Points on a hilly landscape, in no order, each with its height.
From any point a climber takes the steepest step (rise divided by distance) to one of its 3 nearest points. It stops when none of these is higher. Distance is the straight distance between rows; heights are no part of it.
zor: [122 126 145 153 129 137 124 132 132 133 127 132 155 118 116 114 126  90
 104 138 155 118 130 147]  height 78.3
zef: [125 139 126 114 121 128 124 117 117 113 125 138 113 132 134 123 116 140
 152 121 124 131 136 122]  height 56.9
zorit: [ 79 125 152 176 153 147 161 147 110 136 148 121 132 128 109  91 114  96
  90 137 154 146 132 130]  height 77.3
rutil: [188 120 134 101 126 147  55 114 138 150 105 117 170 137 135 188 136  92
 144 143 111  89 115 119]  height 57.0
ponov: [102 133 106 106 115 106 178 136 136 108 128 147  90 120 143 103 135 183
 143 100 125 145 138 122]  height 55.8
bul: [ 64 131 121 150 133 105 204 145 116 140 156 114  95 119 123  94 122 162
 104 118 133 161 131 125]  height 39.6
gid: [ 94 136 107 121 118 111 184 130 133 116 133 141 100 127 136 101 133 172
 130 101 132 144 136 114]  height 46.5
baki: [147 127 133 132 120 126 103 120 126 124 125 117 139 119 125 137 114 105
 135 137 131 119 119 146]  height 64.6
Lev: [215 133 112  50 112 131  49 107 154 103 106 124 116 132 173 187 135 137
 189 104  78  79 108 133]  height 35.6
vave: [169 103 157 179 131 164  42 138 134 160 123 116 196 114  91 134 120  38
  99 186 149 108 137 122]  height 52.7
Divi: [174 103 157 172 135 155  31 143 135 159 121 106 192 112  92 142 122  34
 109 185 143  97 129 120]  height 49.7
godi: [134 138 132 127 115 130 106 120 123 123 125 120 129 129 130 133 116 124
 140 132 126 123 128 138]  height 57.1
bedoz: [ 74 124 141 163 159 127 178 148 110 144 150 123 121 118 117  93 116 131
 101 126 148 154 132 135]  height 53.4
Tuzom: [156 138  79  76 102  96 152 111 136  92 119 135  70 145 153 152 146 204
 169  89  87 149 132 111]  height 29.5
fir: [170 138 128  91 126 129 104 119 141 104 104 126 120 144 152 167 143 125
 167 107 111 119 130 131]  height 37.7
vul: [121 137  95  69 103  95 190 116 128  80 132 173  44 165 154 112 123 252
 154  85  81 172 128 108]  height 7.6
tatal: [105 112 137 190 139 155 124 133 118 150 138 119 172 122  96 121 123  62
  74 157 158 118 127 129]  height 63.9
nonas: [148 136 131  96 126 126 124 117 124 101 114 129 109 135 136 144 129 137
 163 114 118 131 133 129]  height 40.9
Bov: [223 117 113  41 125 134  41 100 153 110  98 132 130 127 161 203 135 120
 188 109  79  64 101 137]  height 34.4
Sevo: [ 64 133 151 187 149 142 167 154 100 148 166 124 130 124 101  79 111 105
  87 144 160 152 134 127]  height 50.7
nam: [173 104 160 144 136 157  54 134 129 146 121 126 180 128  96 151 122  55
 122 170 141 107 129 118]  height 28.6
Lebak: [103 140 114 128 129 128 161 120 117 129 130 132 119 126 132 114 125 152
 134 113 135 131 140 121]  height 63.3
Vev: [ 78 130 148 165 160 133 170 141 113 143 139 120 123 121 118  92 121 121
 104 126 148 148 132 134]  height 60.8
feke: [123 130  93  90 110  89 161 121 132 100 123 141  71 124 147 118 131 199
 156  99 103 148 131 127]  height 8.3
Taf: [ 81 139 113 109 124  96 208 138 136 114 130 149  70 144 156  88 138 225
 118  96 107 178 133 120]  height 3.8
pakos: [ 74 137 109 147 131 118 187 132 117 137 140 122 109 125 129 102 126 160
 114 113 133 146 135 117]  height 44.6
kav: [103 123 142 185 137 150 136 138 124 142 137 119 158 124 108 111 122  70
  81 135 158 128 127 129]  height 68.6
Zitem: [ 64 132 114 151 124 111 199 143 125 132 148 117  89 125 130  93 126 163
 105 108 132 161 134 113]  height 36.3
mebo: [144 140  87  77  97  92 162 120 132  79 119 144  56 149 151 132 138 220
 163  89  82 153 134 111]  height 17.5
tete: [158 106 153 182 132 159  52 135 133 158 120 121 195 116  93 128 119  48
  94 183 152 107 132 124]  height 55.7
toku: [118 134 142 152 130 130 125 127 128 127 126 129 149 125 122 111 122 108
 110 130 147 124 124 150]  height 71.5
Maz: [145 109 148 144 133 147  93 129 130 140 130 137 175 116 100 142 123  76
 119 158 154 104 124 137]  height 51.6
zem: [145 111 147 173 134 160  71 131 122 160 123 128 188 123  99 133 117  58
  96 179 155 105 134 121]  height 56.8
nez: [161 135 132 112 112 128 104 118 129 110 120 113 126 137 134 157 122 112
 153 126 115 121 123 126]  height 53.2
mek: [101 143  99  99 108  91 181 129 136 106 129 154  67 140 159  93 132 229
 137  96  98 164 134 124]  height 8.2
Fama: [158 108 144 136 135 138  94 127 126 138 124 130 164 115 106 143 122  82
 126 151 146 106 118 145]  height 36.0
Rosul: [177 134 126 100 110 137  92 113 140 115 111 117 137 139 141 175 136 103
 158 123 116 103 115 125]  height 58.9
gole: [ 57 126 135 166 150 117 198 154 107 154 162 124 111 111 107  78 118 142
  99 127 149 156 131 133]  height 38.8
boz: [ 99 111 137 202 149 151 127 135 122 163 141 113 169 116  93 118 118  62
  62 168 160 126 119 135]  height 58.4
Duf: [ 45 136 136 166 134 100 211 162 116 146 171 122 100 111 115  65 121 160
  91 130 156 173 130 142]  height 39.1
koz: [164 142 107  79 132 110 118 100 129 112 106 128 101 137 152 159 148 172
 177 104  99 129 136 130]  height 71.1
Veg: [157 125 133 125 118 126  96 113 129 126 123 110 143 123 125 152 119 100
 134 135 124 112 113 143]  height 72.9
vozu: [116 131 108 102 123 111 159 123 125 112 125 145 101 120 127 119 128 174
 156 106 126 131 137 127]  height 67.5
bobet: [146 108 157 192 149 158  61 138 131 168 114 119 198 107  90 116 130  44
  80 191 161 110 132 130]  height 63.1
gez: [138 125 143 139 120 129 105 129 128 129 124 122 148 116 120 133 121  98
 122 141 138 114 120 150]  height 58.8
Tun: [129 107 152 194 147 156  77 131 125 172 124 124 196 117  93 122 124  53
  73 181 157 116 132 132]  height 75.8
tesi: [126 135  95  91  97  88 163 119 134  93 131 145  64 135 151 111 125 218
 151  96  91 159 130 120]  height 10.9
makiv: [133 113 143 165 132 149 108 128 126 142 129 135 175 121 101 131 123  69
  98 158 163 107 125 130]  height 79.5
gigo: [201 116 131  63 119 146  51 108 147 122 107 137 157 134 147 192 138 101
 177 129 104  69 110 122]  height 51.0
fod: [119 114 140 170 128 151 117 133 126 138 132 127 176 119  98 128 124  67
  90 155 161 113 129 129]  height 71.0
toma: [ 91 138 100 100 108  96 194 121 129 107 133 163  63 154 159  98 136 245
 131  95  93 169 128 116]  height 7.9
Rab: [111 143 126 136 125 129 133 120 118 129 126 129 126 131 134 113 114 141
 133 124 137 127 136 131]  height 55.6
Lumo: [202 128 126  57 114 137  66 116 154 116 106 135 140 131 155 188 145 114
 183 113 100  77 105 132]  height 44.3
zamek: [103 136 138 156 139 131 141 125 121 137 124 122 142 129 132 103 122 128
 111 125 140 134 135 143]  height 63.4
rur: [136 127 107  86 126 100 145 115 124 109 116 137  86 124 140 136 134 178
 163 108 111 140 132 133]  height 2.1
reluf: [120 133 118  98 128 116 145 119 117 110 123 143 105 123 136 125 123 158
 158 114 125 131 138 125]  height 66.1
ros: [ 80 129 148 205 147 146 143 149 110 147 162 114 143 122 101  90 107  77
  69 152 156 143 121 135]  height 28.2
leg: [ 64 134 123 142 121 107 206 148 127 124 150 123  81 131 133  86 126 176
 110 107 124 167 135 109]  height 30.9
Gom: [210 132 118  55 114 126  60 109 155 106 107 130 124 129 169 187 138 134
 185 107  87  80 107 143]  height 38.1
nuga: [139 132  95  81 115  95 151 114 128 104 118 136  77 125 145 134 133 195
 161 102  99 142 133 129]  height 5.2
Miki: [116 104 146 197 153 154  97 131 122 167 128 121 187 113  91 120 124  56
  67 177 164 119 129 131]  height 62.2
Visan: [194 133 124  69 111 138  77 115 152 114 110 130 145 138 153 186 148 106
 175 120 110  86 114 130]  height 48.2
dod: [165 140  76  64 107 104 145 110 136  93 115 136  74 145 150 161 148 199
 176  93  89 136 133 117]  height 39.2
kufos: [164 103 154 163 133 158  51 134 131 151 127 124 186 124  95 138 118  45
 109 180 149 105 133 120]  height 47.9
tovi: [110 134 111 106 119 119 159 121 122 114 126 141 108 124 133 117 123 163
 149 112 130 131 134 118]  height 74.5
reg: [ 47 134 129 160 124  99 212 159 115 140 168 120  88 119 126  66 113 174
  95 123 141 176 132 129]  height 37.6
Bok: [102 130 150 173 147 141 147 140 126 130 126 120 148 127 117 104 120  93
  98 133 154 131 131 137]  height 67.3
Baviz: [ 73 136 121 128 122 109 208 148 132 110 140 135  73 141 141  90 134 187
 115  99 124 176 136 113]  height 14.5
kapos: [191 146 121  72 124 125  82 114 150 108 105 128 124 140 164 168 146 135
 175 103 101 102 122 138]  height 29.6
Guk: [191 156 108  59 114 120  79 104 143 110 105 134 110 143 174 171 145 175
 187  99  83 109 128 131]  height 16.3
kese: [ 59 131 148 173 156 133 185 152 101 144 165 128 118 120 106  80 113 122
  93 137 164 156 133 131]  height 35.5
lub: [ 94 117 142 199 139 149 133 141 119 151 148 113 159 116  94 108 112  61
  65 155 156 129 118 131]  height 58.7
kal: [172 145 100  67 124 116 104 100 131 112 107 132 105 142 163 166 152 177
 181 106  91 121 134 127]  height 31.7
Nezel: [160 102 160 195 142 156  46 147 141 163 118 120 204  98  87 121 135  27
  86 197 161 102 141 131]  height 56.5
Tizok: [189 107 152 117 145 147  58 122 141 150 104 110 177 131 121 176 134  84
 134 152 123  93 124 130]  height 48.9
kirog: [ 39 140 147 199 145 138 188 159  97 163 184 131 135 127  95  65 111 117
  78 153 172 159 142 129]  height 17.4
sinef: [107 140 100 101 110  93 173 127 136 102 126 149  74 130 151  99 134 213
 137  99 100 157 129 125]  height 8.9
zikub: [ 92 121 147 191 145 149 146 146 120 135 143 115 145 127 111 101 121  76
  85 135 151 140 131 128]  height 66.2
rakeg: [ 36 142 143 185 138 126 215 163 103 153 185 133 131 109  97  68 122 128
  80 144 179 164 145 128]  height 12.8
lako: [182 114 140 108 134 138  65 112 137 150 104 113 174 132 127 182 133  88
 139 147 115  96 115 128]  height 54.8
mise: [106 120 144 174 131 152 134 139 130 131 133 123 162 122 110 112 119  78
  92 136 159 123 130 137]  height 71.4
nutip: [ 86 136 113 116 115 108 194 146 140 110 132 143  87 132 146  94 139 187
 127  97 124 161 135 117]  height 36.1
lanum: [188 101 161 125 145 151  53 132 135 143 109 117 179 129 111 164 131  64
 130 160 130  97 125 126]  height 30.0
Gobof: [188 136 125  75 114 133  84 120 151 110 108 127 136 140 157 177 150 116
 169 114 107  94 118 136]  height 42.0
tos: [170 123 128 111 118 136  85 110 131 133 116 109 151 135 129 177 133  94
 141 137 115 105 111 130]  height 63.8
Notig: [ 61 134 153 202 149 143 156 156 102 153 173 119 138 118 103  73 109  97
  75 154 165 153 135 131]  height 36.2
vipe: [168 104 147 123 138 139  77 123 126 141 113 118 164 120 107 163 122  82
 131 156 136 106 117 138]  height 22.8
sab: [100 139  93  82  99  93 187 121 126  88 134 169  53 158 155 105 127 252
 144  90  88 171 132 109]  height 8.4
Duto: [159 137 126  83 135 121 112 112 131 108 100 129 106 136 154 156 141 151
 171 108 105 129 134 132]  height 29.7
Suzo: [143 133 125  89 133 122 127 114 123 112 108 132  99 130 135 140 131 154
 171 113 116 135 132 130]  height 49.6
fip: [ 84 135 125 149 144 122 169 125 112 142 133 119 117 123 128 102 126 147
 111 116 136 142 133 125]  height 52.2
bebo: [ 56 133 123 156 139 109 202 152 112 146 162 117 103 108 116  85 118 161
  94 125 144 159 126 135]  height 41.8
Razu: [130 118 141 157 129 151 112 132 126 137 132 134 172 119 104 128 126  70
 107 152 161 107 121 137]  height 70.6
losat: [160 141 133  97 123 130 109 120 131 104 111 120 117 141 140 157 134 122
 164 112 116 128 128 132]  height 46.0
Ged: [183 126 126 100 114 139  81 106 139 130 111 113 153 139 139 185 134  97
 155 127 113  93 117 120]  height 60.7
dimu: [194 122 126  76 115 148  59 108 149 130 111 129 160 139 150 189 143  97
 165 130 109  76 111 120]  height 54.6
pamon: [ 69 127 128 160 152 116 184 143 113 145 151 116 106 117 120  93 122 147
 101 120 142 148 129 133]  height 45.9
pufe: [ 43 133 143 172 148 122 206 162 106 148 174 129 118 113 100  70 118 136
  92 134 165 157 134 134]  height 26.8
pano: [189 126 128  94 119 144  65 111 145 133 112 118 164 138 142 185 139  96
 152 134 114  86 117 119]  height 59.0
sezu: [ 76 134 114 139 119 110 198 138 126 123 143 126  94 126 133  98 131 167
 118 107 131 159 137 112]  height 34.2
sego: [ 96 136 150 163 149 140 152 134 122 132 131 123 139 127 125  98 126 116
 103 124 150 143 134 140]  height 62.6
mapar: [195 123 131  84 118 149  49 110 146 139 106 127 172 139 146 188 138  99
 158 136 105  79 115 115]  height 56.7
nubo: [178 146 113  73 129 120  97 108 142 111  97 125 117 142 165 162 150 163
 180 105  98 122 128 135]  height 22.7
Mela: [113 139  94  85 100  94 175 115 130  89 128 160  59 154 157 109 129 237
 147  93  85 167 133 113]  height 9.0
Mezuk: [161 138  87  72 118 105 138 106 130 108 112 126  84 137 149 158 147 187
 177 100  90 134 138 122]  height 75.9

Where does a climber stop that starts at each point below?
kapos -> Veg
pufe -> zorit
nam -> Tun
Gom -> Veg
Baviz -> tovi
leg -> zorit
vipe -> Veg
sezu -> tovi

Call two points neighbours if one is among the 3 nearest of the other. Go from one point of each pair to the other, from neighbour to neighbour, staying as high as possible. Name the lowest point that can't be avoided.
tovi and Tun -> zef
zor and makiv -> Razu
makiv and Mezuk -> Duto
zorit and makiv -> zikub
zor and Veg -> gez
makiv and Tun -> Miki
